Points on a hilly landscape, in no order, each with its height.
A climber steps from a point to the highest of its 2 nearest points, and stops where none of them is higher. Distance is the straight distance between rows; heights are no part of it.
Bilab: [148 149 167 168 127 111  92 161 113  85 155 124 142 162  94 126 128 184
 142 155 109 142 116 169  83 100 120  81  72 133 184 106 122 142 111 146
  71 106]  (h 575)
Bisi: [174 124  70 163 159 144 155  67 146 165 163 133 106 138 158  52 129 155
 141 141  99 127 145  73 158 137  96  96  94 214 131  98 120 113 112 133
 111 106]  (h 221)
Pepu: [127 161 157 196 124 112 102 117 128 134 141 115 166 149 102 128 146 171
 159 120 126 132 130 169 106 108 130  79  94 101 165 136 167 111 160 164
  92  87]  (h 479)
Ran: [116 107 153 158 135 138 114 169 128 115 122 138 116 153 123 125 128 139
 124 128 147 157 111 161 131 127 112 139 137 115 112 156 107 111 118 145
 115 165]  (h 435)
gapor: [111 143 142  75 141  68 132 106 137 124 170 105 172 106 134 147 101 116
 116 152 106  98 173 128 102 115 143 126 109 125 155 136 130 144 129 127
 144 101]  (h 564)
koros: [ 99 133 177  89  95 101 141 218 152  87 109 125  98 110  85 163 164 110
 111 141 116  96 138 171 107 100 204 105 131 132 199 122 130 147 129  65
 181 108]  (h 491)
soku: [177 149 112 178 133 138 105  56 108 196 136 132 162 115 160 133 113 148
 160 118 128 123 136  73 174 169 100  89 132 107 129 105 162  82 154 182
 100 109]  (h 390)
keto: [ 91 117 133  49 133  89 141 158 155 128 138 115 127  95 143 166 112  80
  98 121 134 104 176 125 132 118 166 159 158 123 132 149 119 124 131  91
 185 119]  (h 164)
Ramu: [126 151  80  87 168  65 127  96 155 150 179 114 156  91 172 161  71 114
 100 133 125 110 207 103 123 113 155 144 100 146 147 153 125 129 133 117
 146  71]  (h 516)
reves: [155 103 185  93 127 104 173 169 154 101 145 122 118 144  99  74 170 125
 120 141 104  89 104 141 134 156 142 118 150 177 172 100 128 113 122 111
 139 147]  (h 771)
Kovob: [135 129 126 163  90 210  96 147  69  96  74 148  80 155 123 144 154 149
 144 125 129 160  60 125 120 123  87 142 121 133  99  99 109 162  96 110
  85 158]  (h 550)
Mer: [109 126 166 157 109 127 102 233 135 116  96 156 108 153 106 159 176 145
 110 100 148 120  97 190 129 114 160 112 129 115 168 148 139 119 110 109
 124 124]  (h 402)
fubal: [ 73 109 134 157 150  82  90 174 141 106 152 131 148 153 110 127 116 136
 106 126 158 158 148 191 117  95 125 142 132  53  85 188 114  98 130 179
 103 132]  (h 359)
paf: [109 119 169  97  89 138 114 143  79 117 103 133 141 109 104 139 154 126
 113 117 150 126 100 138 102 168 131 199 171  91 141 155 125 127 132 132
 142 129]  (h 189)
kef: [123 135 162 135 138  74 153 172 198  74 150 117 115 146  81  87 158 157
 132 140 105 103 132 178  82 104 188  81  89 181 190 145 125 149 134 107
 123  90]  (h 662)
zuve: [133  95 153  93 110 148 173 121 135 130 113 108 139 127 106 101 152  97
 128 140 103 112  92 134 134 152 130 107 163 152 152  89 154 128 144 113
 149 161]  (h 706)
lesaf: [156 136 119 107  93 189 126 138  98 152  79 146  81 133 161 168 145  96
 110 116 144 122  97  89 171 169 108 144 161 145 111  71 113 142 101  95
 145 161]  (h 423)
Dugi: [191 126  77 182 163 168 126  65 123 184 142 149 120 145 161  70 113 149
 130 118 121 131 130  60 179 163  76 103 131 168  97  96 131  90 123 161
 103 135]  (h 254)
muzof: [102 163 132 121 118 120 107 125 115 143 114 133 147  98 147 204 120 122
 132 112 162 142 144 121 111 128 155 147 130  61 110 160 142 131 157 147
 132 112]  (h 448)
fum: [135 116 112  86  97 189 119 119  63 113  94 151  73 104 138 127 111  97
 106 132 142 133 101  90 135 163 107 185 156 149 102  93 107 164 106  79
 149 168]  (h 468)
mokat: [ 84  98 135  94 132 136 134 178 122  85 126 124  71 112 108 121  89 112
 119 141 149 155 136 138 118 105 124 174 134 145  93 156  80 149 109  79
 148 166]  (h 598)
bilu: [165 195 118 153 155  85 127 149 176 129 128 121 115 148 167 182 135 148
 135 115 121 104 167 138 132  94 162  51  73 161 172 121 142 148 118 130
 137  88]  (h 669)
Lasol: [137 131 150 179 142 115 161 122 199 149 121  91 134 164 105 104 157 134
 156 119 101 115 131 166 133 102 154  38 110 139 166 130 179 113 163 161
 137 109]  (h 501)
Dopo: [145 153 143 170 107 168 133 123 126 124  90 121 128 150 113 136 171 148
 162 141  90 118  83 152 132 114 122  73 101 129 163  72 152 148 132 130
  91 131]  (h 430)
sotu: [130 135 171 146  92 116 102 135 102 158  94 140 177 119 126 185 165 134
 140  92 159 124  90 143 136 156 154 134 164  31 138 160 164  87 155 170
 122 102]  (h 114)
Vani: [173 163  56 158 128 161 144 132 132 168  98 157  72 149 202 150 151 126
 107  91 157 121 134  65 185 139 121 155 124 167  90 124 109 126 107 115
 135 141]  (h 246)
teku: [178 178 135 144 123 170 131 142 137 118  98 125 116 177 141 155 175 147
 135 147  93  92  90 118 157 123 112  54 118 153 159  34 136 149  89 111
  86 139]  (h 382)
fese: [ 81  83 160  56  96 130 130 165 117 116  96 118 120 109  89 109 153  92
 104 103 162 131 101 157 141 145 149 188 215 108 103 162 121 125 141 109
 182 174]  (h 120)
Tepo: [146 104  51 143 183 124 149 101 153 164 145 146  88 136 186  93  90 112
 109 109 138 150 142  81 188 142  96 134 127 180  75 141  98 106 120 130
 140 157]  (h 717)
Natu: [169 119 124 172 153 110 142  80 156 181 144 122 136 146 143  69 131 142
 139 117 127 107 136 104 171 175 100 100 147 163 130 132 159  66 141 164
 139 104]  (h 290)
tude: [155 167  92 155 119 137 118  90  90 127 137 145 130 114 152 148 118 165
 131 120 137 146 135  87 107 145 119 171  78 148 140 129 102 142 128 125
 105 102]  (h 259)
Kuro: [127 109 107  61 111 173 182  97 109 120 122 124 100 107 134  90 102  83
 128 166  96 119  99 101 123 138 134 118 132 177 121  60 124 173 109  86
 152 147]  (h 593)
kila: [121 104  74 166 146 126 150  31 168 174 170 100 135 102 139  49 103 150
 171 137 110 148 176  96 135 122 122  98 105 186 105 137 143 127 159 153
 133  81]  (h 514)
Raro: [119 136 188 139 112 104  84 187 102  89 138 134 171 145  81 149 145 154
 114 143 117 121 111 183  76 114 140 117 109  99 190 138 139 130 124 138
  95 100]  (h 637)
Fime: [153 102 130 143 156 154 127  59 125 164 159 108 182 128 130  71  90 115
 157 156 104 131 118  95 147 147  74  91 164 116  94  95 169 101 153 181
 105 158]  (h 379)
nidas: [156 136 143 137 155  96 169 119 192 133 162  95 136 158 110  86 145 146
 157 154  80 108 142 141 130 109 147  33  96 175 181  89 158 143 146 124
 137 103]  (h 553)
nisol: [ 83 103 134  84 151  39 119 136 179 122 136 121 167 131 114 122 146 116
  85 108 145 114 165 155 123 121 146 177 176  74  79 195 129  82 141 162
 162 116]  (h 299)
tamem: [ 95  86 121 151 159  99 138  93 186 145 158 100 151 147 114  64 118 123
 145 127 126 150 154 145 148 108 116 110 154  92  81 165 153  83 160 183
 128 155]  (h 433)
Bibu: [184 116 123 130 159 116 138 124 139 177 145 136 125 150 173 117 116 117
 113 123 126  97 140 101 187 165 102  96 141 164 130 108 128  80 112 147
 135 133]  (h 261)
ziton: [131 120 138 185 129 170 147 124 141 143  95 111 124 160  97 107 169 133
 170 124 110 135  74 157 137 116 118  67 131 121 127 119 167 113 155 146
 101 157]  (h 473)
Labav: [146 108 162 119 131 170 147  89 102  94 145 103 162 134  98  94  99 128
 169 177  76 146  96 120 106 117  92  82 117 133 133  59 134 165 128 140
  87 169]  (h 217)
Lil: [147 182 143 150 120 103 118 185 150  73 122 128 115 140  98 165 145 163
 142 159  99 114 117 157  81  80 174  46  63 156 198  82 140 179 100 101
 104  94]  (h 760)
Nep: [166 118 143 119 121 205 121 109  88 113 112 124 148 133 112 140 103 117
 154 172  88 131  79 117 142 138  81  78 142 121 103  28 149 157 125 122
  85 186]  (h 264)
Ramo: [ 66  78 160 164 110 142 109 134 108 115 115 117 166 132  69  90 146 145
 159 125 116 170  80 187  84  95 129 137 135  53 105 168 145 127 146 181
  85 148]  (h 568)
Vifo: [107 141 132 161 113 115 147 126 166 137  99 119 131 126 122 144 164 131
 140  93 141 125 131 167 106 114 173 118 124 114 151 182 156 126 157 138
 140  95]  (h 665)
gere: [ 88  71 181 123 123 154  89 196  87  95 119 140 119 151  76 113 134 129
 120 143 152 162  92 180 131 119 106 152 166  87 110 139 109 117 100 145
 120 185]  (h 399)
saf: [149 192 141 133 123  95 136 176 159 114  98 129 110 124 137 194 148 125
 127 118 126  87 157 155 102  90 192  72  93 147 209 117 159 154 122 105
 159  72]  (h 752)
fuzo: [113 120 156 132 120  92 122 109 138 161 113 125 180 127 103 114 162 131
 142 103 138 125 103 140 134 156 135 136 182  25 107 160 177  73 177 195
 132 130]  (h 88)
rifi: [163 142 105 171 138  86 134  86 148 184 142 147 144 128 163 103 128 152
 125  83 149 112 170  95 166 174 129 148 138 136 135 172 137  57 145 162
 140  62]  (h 320)
pagaf: [130 132  58 133 155 107 159  43 160 205 160 121 137  90 169  83 111 132
 145 112 122 112 169  86 148 144 134 109 109 171 128 151 155  94 150 138
 148  65]  (h 555)
Gos: [188 126 115 177 164 163 112 102 119 138 146 140 114 182 151  89 115 159
 143 141 116 138 115  95 178 139  70  80 118 159 103  70 115 104  98 148
  80 171]  (h 297)
supe: [110 110 161  76 110 152 104 139  92 145  95 131 131 101 125 191 122  86
 117 119 159 129 122 125 158 155 131 152 187  56 106 116 143 134 138 131
 159 169]  (h 231)
ren: [ 96 121 154  91  95 161 112 143  90  99 118 115 120 102  96 176 117 106
 145 164 122 155 113 141  93 121 137 134 141 100 138  89 121 176 120  88
 143 164]  (h 617)
nas: [182 161  67 150 139 137 135 116 135 155 124 146  87 153 194 135 155 152
 106 112 117 102 140  70 168 129 108 129 101 186 139  92 104 129  83 117
 121 101]  (h 271)
noke: [109 126 142 143 132  73 144 103 178 157 123  98 180 129 106 111 163 126
 143  98 117 105 138 149 131 121 157 102 162  69 135 169 182  82 198 173
 146 100]  (h 66)
fivir: [ 94 123 175  81  77 143 121 174 103  91 111 114 122  97  81 183 140 102
 115 157 116 113 119 155 100 102 184 116 138 101 185  80 124 171 129  64
 169 134]  (h 551)
Vatu: [ 81 111 139 150 115 168 120 104  99 123 103 113 155 111  94 142 117 116
 160 129 126 173  95 150  95 100 130 124 136  55  90 135 152 156 160 155
 106 157]  (h 517)
Lelid: [139 108  65 121 175 133 163  75 167 198 157 112 106 117 173  88  95  85
 139 125 116 132 144  91 171 139 122  82 127 177  96 127 141 114 128 131
 143 145]  (h 654)
Mobig: [ 82 100 122 155 105 183 160 137 129 122  81 109  95 133 104 102 149 111
 160 120 139 166  83 160 116 105 134 128 140 132  86 164 137 151 146 122
 124 171]  (h 571)
tusug: [ 61 126 112  82 129  88 105 119 131  96 142 122 159 105  98 147 114 130
 108 129 139 135 168 139  77 102 138 211 128  76  82 202 109 142 145 136
 134 120]  (h 456)
doket: [ 77 145 129 118 101 121 176 138 159 113 103  99 135 100 110 153 154 111
 131 114 122 109 143 168  79  96 203 133 112 119 166 159 142 159 159  92
 174  93]  (h 724)
rese: [163 125 127 133 157 120 140 168 158 141 133 135  83 168 153 121 132 119
 114 128 143 124 135 117 170 134 113  94 126 171 120 114 101 107  91 116
 134 169]  (h 233)
fopov: [ 71 106 180  95  95 117  76 167  92 109 112 138 162 120  70 171 165 119
 109 107 154 125 108 181  97 123 144 176 163  38 121 163 132 128 135 137
 143 129]  (h 165)
fitag: [156 179 129 202 125 120 105  85 122 161 123 128 157 130 145 145 135 184
 161 115 145 130 145 112 138 137 112 102 109  93 141 128 164  98 163 172
  92  86]  (h 434)
boted: [136 135 148 172  94 159 125  92  90 104 121 128 151 122 106  93 147 175
 160 132 126 151 104 135  73 133  99 160  99 144 145 137 132 141 143 150
  91 111]  (h 753)
tori: [118  93 133  38 125 108 138 155 136 162 113 134 110  98 153 141 118  57
  86 116 146 101 134 109 166 154 150 161 195 134 111 144 129 103 114  93
 207 148]  (h 153)
dur: [165 199 147 121 102 110 122 155 111  83 129 137 118 129 122 166 142 168
 130 156 121 108 138 127  93 110 145 107  72 157 201  79 110 164  97  90
 111  86]  (h 679)
gor: [156 140  60 160 136 140 114  65  62 147 148 149 128 110 151  94  93 156
 112 108 133 158 138  62 119 162  91 211 105 159 109 139  94 133 131 132
 108 113]  (h 235)
zire: [115 129 173 168 133 107 122 147 148 129 130 101 172 169  76 121 157 142
 139 134  96 122 111 187 122  92 154  49 112  88 165 125 176 114 158 159
 115 134]  (h 447)
leri: [103 154 116 137 173  61 101 154 182  99 165 110 148 131 145 155  83 147
 114 133 146 130 206 159 102  87 142 117  77 130 124 182 113 131 134 143
 131  95]  (h 442)
buved: [143 149 161 139  97 145 135 172 121 122  85 141 105 141 129 160 172 131
 132 116 133 109 108 144 124 137 140 116 126 131 160 116 130 128 104 107
 134 123]  (h 362)
letol: [112 155 119 156 123 103 117 212 158 125 108 158  88 122 152 202 137 125
 105  74 187 116 166 163 137 110 166 152 117 112 136 200 121 111 116 122
 159  94]  (h 375)
Bilo: [140 173 119 225 133 128  89 131 123 113 136 131 141 149 114 134 132 204
 162 133 126 155 135 143  97  93 113  82  65 136 149 124 134 135 124 158
  66  76]  (h 524)
nid: [188 171 102 139 116 149 149  96 126 165  99 148 113 125 176 146 171 132
 130 106 129  93 122  86 170 156 118 114 119 163 146 104 154 116 116 129
 129 105]  (h 298)
Vela: [ 65 111 132 108 152  49  98 189 174  86 150 133 143 144 103 134 116 129
  79 118 155 123 168 196 110 103 145 181 144  76  77 209  96  98 120 135
 142 122]  (h 326)
vez: [175 166 144 111 104  99 122 174 113 123 110 164 112 119 171 204 151 118
  97  90 164  87 153 114 140 149 143 176 133 147 174 145 118 120 100  84
 166  81]  (h 141)
mip: [154 121  70  89 150 104 136 106 104 164 179 164 122  88 181 114  94  99
  78  95 130 110 145  83 154 166 132 193 127 175 131 153  96 108 111 101
 154  97]  (h 192)
loso: [120 137 143 164 106 187 113 130 103 137  86 119 141 125 115 184 135 127
 170 132 116 151  80 147 121 108 129  80 126  71 129  92 161 155 137 130
  90 159]  (h 457)
duro: [169 179 109 141 114 151 106 116  73  86 147 147 124 133 140 151 117 178
 122 145 114 145 124  83 101 125  99 161  65 164 156  83  82 177  94 102
  87 101]  (h 284)
gotap: [129 136 135 104 135 134 126  74  95 109 178 110 179 105 114 117  72 143
 166 188  86 148 141 112  89 114  92 115  94 133 153  83 123 167 129 128
  96 135]  (h 184)
Ripef: [187 152 106 133 128 157 130  83 104 192 108 143 151 109 175 177 110 103
 133 110 129 102 108  68 175 184 105 105 140 116 121  91 154  97 126 143
 121 129]  (h 339)
biti: [155 144 111 129 113 204 130 140 106  97  88 136  67 156 145 127 159 147
 137 156 108 132  77  93 145 115  98 105 124 163 105  52 108 167  92 103
  90 159]  (h 495)
kavo: [101 118 126 112  90 173 150 134  97  60 114 134  78 120  99 122 111 124
 163 174 108 166 110 119  78  93 132 140  96 164 115  92  83 198  93  80
 112 149]  (h 699)
sodel: [161 126  90  77  88 197 155  91  61 125  97 152 108 102 143 101 123  88
 117 153 108 117  80  78 130 164 107 155 143 173 121  41 121 174 104  91
 132 120]  (h 529)
lav: [142 127 120 130 109 197 111 102  57 110 113 134 120 119 134 151 101 126
 148 146 129 163  95 105 120 142  87 150 118 121 100  82 110 170 117 109
  91 170]  (h 616)
Zodam: [ 96  88 144  56 128  94 124 151 145 141 111 129 136 118 126 125 141  81
  86 102 161 111 131 129 161 164 135 191 213  97  94 180 127  88 131 128
 178 148]  (h 136)
runug: [144 122 103  84 129 128 132 133 105 162 121 151  99 110 176 148 113  80
  87  98 159 111 129  92 158 168 132 180 156 159 116 140 104 111 114 100
 167 133]  (h 173)
vaki: [166 120  52 109 113 198 156  87  95 135  94 149  68 132 158  70 134  99
 106 124 112 114  78  65 145 155  99 147 144 210  85  70 111 168 101  95
 126 138]  (h 470)
raret: [161 144 166  87  80 153 108 168  92 136  88 148 101 107 155 214 167  93
 102  97 151  90 120 110 162 161 142 158 162 125 164  92 129 127 102  83
 175 117]  (h 169)
rulu: [136 156 147 122 150  71 134 135 160  95 161 112 151 125 101 115 121 165
 129 144 115 114 164 154  86 108 153 117  91 159 180 145 124 135 144 123
 129  85]  (h 613)
Sarep: [114  73 114  81 177  87 142  81 159 158 166 113 157 125 134  42  99  97
 107 129 122 118 146 116 147 152 103 145 164 136  92 161 134  97 142 158
 148 139]  (h 376)
puru: [ 99 122 175 125 112 131 119 131 102  81 135 118 157 135  74 112 146 152
 142 145 111 136 102 164  70 113 135 148 110 118 151 136 118 156 136 132
 108 115]  (h 697)
Napo: [128 107 105  80 147 123 148  64 112 120 199 116 155  96 126  73  68 120
 132 180  85 137 149  94 106 124 108 145  94 171 139 106 105 150 113 114
 118 114]  (h 159)
sodam: [114  93 114  87 149  55 144  86 172 153 144 132 177 114 135  73 146 111
 101 103 136 106 146 123 141 157 133 182 192  82  83 197 141  60 156 161
 166  98]  (h 274)
mame: [138 152 115 132 121 123 146 175 147  90 129 158  77 147 136 115 155 164
 100 122 140 115 128 121 119 135 131 168  98 201 139 140  79 133  87  87
 124 117]  (h 241)
nare: [110 113 169 166 114 123  93 116 106 119 135 132 183 140  84  96 151 173
 145 118 135 148 105 171  91 134 108 154 136  61 125 173 140  99 150 186
  90 110]  (h 614)
Tep: [190 154 117  91 121 164 120 133  77 144 115 150 113 125 171 188 129 103
  99 134 118  92 121  80 167 168 107 126 142 145 147  44 118 140  86  92
 132 132]  (h 371)
gifi: [121 139 112 203 135 193 119  96 118 137  95 127 126 136 132 153 114 150
 183 135 125 169  98 130 135 114  83  78 110  83  92 110 150 140 131 151
  76 165]  (h 401)
dedu: [136 129 160 120 140 114 174 177 179  91 133 119  94 139  99  95 168 130
 146 161  94 112 107 146 115 109 161  82 111 182 180  96 122 146 123 102
 129 134]  (h 715)
sakel: [153 164  92 195 123 179 115  86  96 132 108 133 118 144 143 149 125 170
 159 133 117 168 114  95 140 125  83 114  83 128 108  92 121 149 117 137
  73 134]  (h 358)
kozil: [103 178 128 150 121 132 116 186 135 104  99 127  97 127 123 191 136 133
 136 136 123 133 139 163  96  64 175  63  67 125 172 111 144 180 120 104
 128 103]  (h 869)
zafaz: [130 121  94 198 163  95 125 121 160 134 156 144 111 160 148  87  95 156
 124 106 161 156 171 144 153 133 106 163 121 133 100 184  96  76 134 180
 115 126]  (h 721)
Noz: [115 155  96 123 161  44 107 108 170 136 174 126 168 108 152 141  85 145
 106 116 140 112 211 121 122 119 144 161 103 119 116 191 113 102 148 161
 143  71]  (h 480)
nul: [168 130  74 172 171  88 128 134 161 154 159 147  99 147 185 112  91 146
  99 101 157 136 172 101 174 152 107 151 112 164 106 152  95  80 107 141
 130 130]  (h 779)
safu: [149  83  97 113 162 151 139  91  93 134 162 137 108 130 151  52  81 102
 112 147 117 155 114  83 137 149  71 151 146 186  89 118  98 130 111 133
 117 185]  (h 311)
lidi: [168 160 109 156 161 105 140 110 166 137 150 116 126 145 148 116 129 166
 146 135 109 111 162 113 141 126 127  64  77 189 161 107 132 128 127 134
 119  92]  (h 607)
notur: [ 94 101 133  72 142 117 124 108 112 125 148 110 166 116 126 112 102 105
 117 146 126 129 127 129 126 127 116 152 164  95 104 133 133 129 132 136
 142 159]  (h 532)
durot: [ 77  85 138 176 164  81 108 143 185 113 165 110 162 170  95  73 118 154
 135 132 123 156 153 204 121  85 117 113 130  74  97 182 133  93 152 190
 110 131]  (h 394)
Fef: [120  54 110  69 159 136 147  79 116 133 178 123 152 110 128  33  74  82
 113 147 106 147 124 108 119 137  90 156 148 169  79 135 117 133 129 134
 140 160]  (h 343)
tufeg: [108 151 122 123 109 148 150 151 134  90 118 113  91 127 110 149 128 130
 157 165 110 140 124 143  88  86 156  92  83 157 148  91 116 195 110  86
 118 134]  (h 767)
Nub: [130 134 145 179 140  82 114  74 155 175 141  98 194 133 114 102 133 155
 165 126 114 118 160 132 137 131 128  72 154  54 132 134 187  70 176 200
 125  93]  (h 42)
zeko: [136 143 125  59 152  34 113 135 158 136 178 128 173 103 170 176  88  96
  82 126 137  75 203 115 141 133 153 163 133 131 149 167 116 108 119 118
 170  67]  (h 478)
Riv: [100  93 122  89 137 164 149  93 112 152 103  99 152 112 117 112 104  75
 138 142 125 140  98 115 140 146 118 124 180  95  83 120 161 138 163 153
 153 191]  (h 584)
sigun: [141 163  93 207 116 152 125 131 126 156  82 152  94 142 151 142 169 165
 144  79 170 147 109 117 142 139 114 134 112 111 112 162 134 104 134 162
 104 119]  (h 377)
Fino: [ 92 135 112  81 125 122 142 173 149 112 126 123  72  92 152 184 104  94
 109 137 145 122 172 124 127 107 162 149 113 148 134 131 102 162 113  56
 170 136]  (h 186)
pebup: [170 155  98 194 126 106 122 115 129 169 119 168 114 133 174 143 138 155
 124  80 182 144 149  97 162 172 118 167 123 105 120 178 119  73 152 176
 123 100]  (h 347)
Voz: [149  87 128 129 147 145 141 147 121  99 136 139  97 151 127  53 120 122
 116 135 146 157 102 123 143 142  88 157 149 181  83 138  96 120 107 118
 125 179]  (h 280)
sen: [ 97 102 180  71  77 170  95 168  89 118  74 117 124  97  91 182 137  81
 125 119 134 119 105 150 155 146 158 138 192  65 140  86 139 142 134  90
 181 175]  (h 265)
boge: [ 89 135 129 168 104 156 151 165 141 143  66 131  98 123 125 147 173 124
 145  88 162 144  97 169 122 124 151 132 138 109 115 179 150 120 144 133
 140 137]  (h 615)
medo: [ 56 110 141  60 117  94 157 121 166 110 120  85 154 104  93 136 145  87
 110 141  95 108 150 156  93  94 193 140 139 103 140 160 148 156 172 101
 184 120]  (h 786)
Naze: [142 127 176  73  84 139  86 162  77 142  94 152 131 102 136 227 145  95
 108  96 169 114 115 116 153 176 139 182 182  57 138 125 129 117 125 106
 163 123]  (h 200)
zudo: [ 74  93 147 120 100 156 132 168 103  62 108 135  74 126  76  95 122 117
 151 156 125 179  91 153  81  86 145 153 125 152  94 149  82 176  96  77
 116 172]  (h 645)
fosut: [127 103 152 148 153 123 134 118 139 122 155 115 153 153 111  84 116 139
 141 138 120 141 123 150 131 127  93 103 141 115 116 127 131 107 142 164
 110 160]  (h 474)
nufa: [ 88  96 118  48 128 140 159 112 122 118 149 106 109  96 130 118  76  78
 126 180 106 137 133 101 114 116 142 133 146 148 115 100 112 171 121  92
 160 170]  (h 652)
gorun: [157 115  72 118 161 150 168 107 165 128 147 127  72 150 161  66 119 129
 133 144  95 129 116  78 159 121 112  89  92 220 111  76 104 155  91 108
 112 150]  (h 194)
zof: [164 120 141 140 139 180 125  89 118 158 112 111 167 131 121 134 111 102
 160 140  99 128  87 114 160 144  85  68 170 108 105  64 167 107 146 161
 108 180]  (h 323)
pep: [121 131 132 124 125 103 127 162 134  80 146 154 111 125 113 110 134 155
  99 117 150 112 141 139  91 138 132 204 106 173 148 189  81 124 121 101
 134  98]  (h 226)
fida: [ 93 121 140 135 132  81  77 199 130 109 145 162 115 140 136 175 110 132
  77  98 190 144 169 176 131 127 136 200 141  66  91 204  80  93 111 140
 138 128]  (h 296)
pifup: [100 120 108  88 129 127 128 121 101 112 152 140 115 101 136 129  75 115
 104 137 142 152 156 110 118 132 117 205 120 150 105 157  83 149 126 101
 135 148]  (h 558)
tosem: [ 88 105 180 115 111  90 117 239 150  93 114 135 127 142  70 133 169 125
  93 118 126 106 116 200 101  99 180 113 137 114 183 150 134 127 121  97
 144 114]  (h 444)
vazi: [ 86  91 114  91 162  80 151  83 172 108 178  98 159 121 117  67 100 123
 131 136 118 130 176 133 104 117 129 165 133 150  95 181 116 122 148 133
 135 119]  (h 405)
sava: [129 105 114  96 107 190 182  74 116 162  93 113 132 102 128  91 132  74
 144 120 120 117  75 109 139 163 132 111 179 139 107  96 171 129 160 135
 154 164]  (h 641)
fel: [139 136 142 110 128 114  87 138  77 113 154 137 140 121 142 170  93 128
 109 142 148 133 142 109 123 144 113 186 125 111 137 137  92 129 117 112
 122 132]  (h 515)
femu: [177 156  69 181 101 200 129  33 101 155 105 139 137 124 153 101 137 167
 161 137 103 145 102  63 141 139  83 118 110 151 112  67 141 150 137 138
  76 102]  (h 317)
luk: [152 147 117 182 140 124 142 138 160  94 139 128  91 163 123  95 154 179
 155 142 113 132 132 130 110  98 133  79  66 189 147 115 115 153 108 121
  92 115]  (h 561)
Mobiz: [132 147 126  97  93 196 128 115  83 112  98 126 109 111 135 179 108 102
 133 165 121 137 110 111 132 133 114 120 126 117 128  43 126 180 108  79
 127 160]  (h 700)
big: [121 112 183 149  99 151  95 204 106 143  75 153 134 141  95 182 178 121
 125  94 146 125  70 187 134 142 146 106 165  56 152 123 157 107 124 133
 121 142]  (h 354)
sop: [142 141 181  90 130  69  88 137 106 134 147 111 189 138 123 190 120 124
 108 139 114  99 150 139 124 136 133 107 146  70 170 113 146 119 123 137
 129 106]  (h 404)
Gul: [162 125  73 125 124 226 148  93 116 133  90 128  86 142 168  95 116 114
 139 146 108 123  85  71 157 120  92 101 135 175  76  64 126 173 102 115
 115 182]  (h 432)
tis: [164 162 158 118 125 110 129 133 118 138 135 119 148 138 139 167 132 128
 130 131 122  97 132 126 131 138 130 103 122 137 175  95 133 122 119 116
 130 109]  (h 353)
Soti: [ 56  93 147  44 114 125 156 115 125  97 132  83 146 101  86 129  97  89
 131 163  98 133 144 135  98  91 159 135 149  94 123 113 134 182 147 100
 162 158]  (h 718)
nesa: [ 92 136 141  59 112  93 102 109 103 127 146 129 170  97 125 170 121 113
 109 137 139 126 150 126 103 131 136 191 148  59 114 156 131 132 148 134
 141 113]  (h 488)
denil: [ 43 108 104 114 147  83 135  96 170 104 145 100 154 116  96  99 111 131
 139 130 130 149 171 155  79  83 143 166 121  93  78 214 119 138 164 146
 138 120]  (h 431)
taki: [114 101 196 106  94 160 107 198  98 112  90 131 135 133  77 177 161 107
 116 130 122 118  81 164 138 129 148 102 171  75 166  83 137 127 121  98
 145 171]  (h 306)
teder: [103  69 107 122 165 123 171  51 181 145 170  92 135 120 112  25 102 108
 168 144  93 149 153 112 122 117 116 104 127 172  96 144 141 131 154 143
 134 134]  (h 475)
Debel: [188 158 117 188 140 155 123 122 154 137 123 133 116 182 147 120 158 185
 148 132 109 112 118 108 167 121  86  56 102 160 139  71 145 117 103 144
  88 131]  (h 337)
sovo: [145  83 108 145 149 153 137  42 129 147 181 106 153 122 131  39  88 122
 166 159  79 150 130  91 138 122  89  94 127 170  89 100 143 124 134 158
 106 144]  (h 429)
latop: [169 149 110  98 116 146 125 123  73 117 147 151 114 109 155 145 109 126
  99 161 110 129 118  74 125 149 105 151 113 170 149  72  90 156  89  92
 118 138]  (h 321)
Buv: [115 165 110 164 141  76  98 168 161 113 138 144 111 129 155 178 107 156
 105 101 170 131 184 160 119  96 159 150  82 138 125 207 100 120 128 130
 131  75]  (h 409)
dibut: [ 86 126 164 134 114  94  81 163 125 134 111 149 173 129 100 175 161 133
 115  94 164 131 115 184 117 120 161 151 157  12 116 186 155  92 149 174
 126  99]  (h 140)
sopa: [139 117  85 105 158 108 128  68  86 162 184 141 159  99 146  88  84 123
  93 124 124 135 146  81 128 166 112 190 125 155 127 153 101 106 130 142
 123 100]  (h 211)
relo: [ 93  86 143 183 121 177 142 165 145 139  88 109 112 145  89 100 156 109
 152 106 129 154  62 182 136  99 138  75 155  90  92 133 164 123 153 148
 112 199]  (h 522)
mati: [130 158 131 153 101 113 102 177 117 138  97 171 110 119 145 182 161 130
 110  71 191 127 126 144 126 147 144 189 131  84 131 199 125 100 133 131
 139 106]  (h 344)
pefib: [146 144 177  64 117  88  85 165  92 122 148 140 152 112 143 218 106 114
  92 145 141  97 159 110 124 142 145 159 133  90 170 116 108 129  98  99
 149 110]  (h 464)
puvu: [133 107 141 179 160 125 150 138 179 117 155 107 117 171 109  66 131 147
 158 139 113 139 140 152 131  99 113  64  99 162 126 133 127 127 131 144
  96 143]  (h 518)
papum: [128 123  93  93 174  86 160  72 183 191 164 100 145 103 169 108 106  93
 124 124 110 100 172 114 155 132 147  90 123 154 125 144 156 107 140 134
 166 102]  (h 597)
nedep: [123 178 110 182 113 149 125 124 112 155  93 137 110 111 160 202 136 137
 152  95 170 156 122 125 126 124 136 124  97  76 113 154 148 136 149 148
 117 114]  (h 410)
Fumob: [127 104 127 160 138 141 153 175 144  83 126 142  69 154 113  73 144 156
 129 130 138 147 111 134 120 114 118 146 102 194 108 140  85 138 101 107
 102 159]  (h 258)
vog: [113 138 151  92  86 128 116 170  99 104 127 146 108 106 110 158 149 132
  95 108 167 126 141 143 100 143 148 221 135 128 142 175  97 132 124  89
 159 110]  (h 209)
Zarir: [127 135 132 101 152 109 156 173 178 120 134 122  77 132 149 142 132 112
 113 124 126 105 155 134 148 117 152 104 115 172 142 120 121 129 108  89
 156 131]  (h 210)
fuze: [141 129 135 194 137 112  99 111 107 116 148 144 149 145 123  97 128 185
 125 119 149 145 145 143 120 144  98 175 123 110 119 171 109  91 141 177
  99 109]  (h 666)

Call two points neighbours if one is among the 2 nearest of the other. Go from one point of each pair to the other, from neighbour to neighbour, staying as high as possible. Name the lowest point that can't be avoided.
nesa and boted => sodam
boted and lidi => zire
Mobiz and medo => Gul

Write out the way that a climber takes from each point below.
gotap => Labav, Nep, zof, Fime, sovo, teder, kila, pagaf, papum, Lelid, Tepo, nul
tis => sop, pefib, fel, pifup, mokat, zudo, kavo, tufeg, kozil
sotu => dibut, fopov, paf, vog, pep, mame, Fumob, Voz, safu, Fef, Sarep, vazi, denil, tusug, nesa
fese => paf, vog, pep, mame, Fumob, Voz, safu, Fef, Sarep, vazi, denil, tusug, nesa
